A landscape with many valleys, sampled at points; each row gives a point and its height.
A ball rolls from a point to the lowest of its 6 nearest points, and stops where none of them is lower. Distance is the straight distance between rows; heights are no part of it.
J170 h=160: [ -3  17 -13  15  -4 -21  -2  -8]
J198 h=45: [  0  11 -41   3 -20 -41   4 -33]
J665 h=143: [-26  17  11 -34 -13 -27 -41 -21]
J127 h=59: [ 1 -3  4  4  9 34 29 16]
J70 h=231: [ 15   3 -17  27   5 -16  16  -4]
J812 h=182: [ 16 -34   6  17  21  49  39  38]
J702 h=214: [ 21 -28  20  26  23  56  31  59]
J644 h=148: [-24  17  13 -42 -10  -5 -34 -16]
J410 h=472: [ 21 -14  -9  35  20 -10  25   4]
J459 h=98: [ -4  13 -24   4 -32 -36 -10 -25]
J47 h=137: [ 10 -19   9   7  20  36  34  26]
J330 h=175: [-23  18  10 -34 -11   2 -24 -13]
J996 h=304: [ 5 -5 29 17 21 62 13 56]
J347 h=128: [-28  19  10 -46  -6 -19 -42 -21]
J801 h=211: [ -4   9 -38   0 -31 -49  -3 -49]
J592 h=224: [-11  20 -36 -11 -33 -54  -9 -52]
J676 h=165: [-14  21  -1  10   3 -10   1  -7]
J258 h=681: [ 31 -20 -17  33   6 -16  26  -6]
J863 h=258: [ 29 -45  15  32  34  43  61  10]
J859 h=387: [  4 -17  38  26  35  68  29  70]
J307 h=222: [ 20 -36   8  24  26  47  46  19]
J501 h=262: [-12  10   7 -21  -6  21 -16   2]
J948 h=325: [ 29 -28   7  49  28   9  40  -3]
J197 h=305: [ 19 -36  11  24  28  36  50  11]
J82 h=153: [-9  9  9  3  4  8  9 -3]
J661 h=218: [ 23 -48  12  30  26  56  51  31]
J46 h=110: [ 7 -3  3 22 19  1 26  7]
J464 h=314: [ -9  26 -15 -16 -32 -45 -36 -21]
J858 h=142: [ 13 -18   9  16  12  52  30  45]
J257 h=173: [-18   6   4 -50  -9   2 -46   2]
J602 h=80: [ -5   0   7 -10  -6  39  -5  28]
J969 h=136: [ -6  13  -8  21   2 -12   2  -9]
J224 h=198: [-18  11   6 -48 -11   6 -31  -2]
J601 h=215: [-14   2   3 -43 -10  15 -44  13]
J660 h=196: [-16  25   0 -17 -22 -36 -42 -24]
J570 h=88: [-14  16 -25 -17 -37 -46 -31 -35]
J356 h=320: [ 49 -40  12  55  24  10  36  -6]
J771 h=334: [ 35 -26  -4  44  20  -7  31  -2]
J663 h=193: [ 12   3 -35  21 -10 -29  11 -23]
J879 h=77: [ 3 -5  2  4  7 42 18 35]
J369 h=365: [ 18 -17   7  30  29  10  38  10]
J946 h=306: [-19  19 -27 -31 -42 -59 -28 -49]
J133 h=138: [-12  22   0  -2 -15 -25 -21 -17]
J479 h=47: [ 3 -1  1 -5  2 29 14 20]
J55 h=237: [ 28 -40  19  31  30  59  36  54]
J171 h=436: [-11  23 -19 -35 -44 -58 -49 -33]
J623 h=74: [-6  8  0 11 17  9 22  2]
J438 h=109: [-30  10   8 -65 -12 -25 -52 -13]
J59 h=310: [ 46 -47  21  65  27  22  44  -2]
J195 h=87: [ -9  22 -13   0 -20 -34 -18 -19]
J835 h=135: [  2   4  -5  21  11 -10  16   0]
J777 h=301: [ 24 -36  18  44  32  21  49   4]
J505 h=399: [-19  27   2 -41 -25 -60 -60 -25]
J275 h=140: [ 2  7 13  0  6 49 -6 42]
J706 h=106: [ -2  12   5 -18  -6  32 -23  30]
J432 h=162: [-36  13   4 -77   0 -39 -58 -19]
J189 h=163: [ -6  11 -25   6 -22 -33 -10 -18]
J839 h=176: [ 7  0 11  6 10 51  8 42]
J904 h=290: [-15  21   1 -33 -22 -49 -50 -27]
J289 h=229: [-18  21   8 -19  -9  -3 -14  -9]
J118 h=195: [-31  25  10 -53 -11 -45 -52 -24]
J191 h=174: [  0  13 -32  10 -15 -33  -7 -19]
J677 h=164: [-23  23  12 -22 -10 -22 -23 -18]

For each start below, name the point where the ball stops.
J676 | J479
J330 | J438
J501 | J479
J904 | J438
J661 | J479
J289 | J195
J505 | J438

Call two points neighbours if one is among the 6 nearest of the other. Go from one point of each pair to the other, from neighbour to neighbour, staying as low as possible. Name the highest point that can't be avoided.
J438, J198 | J677
J570, J479 | J170
J570, J198 | J459
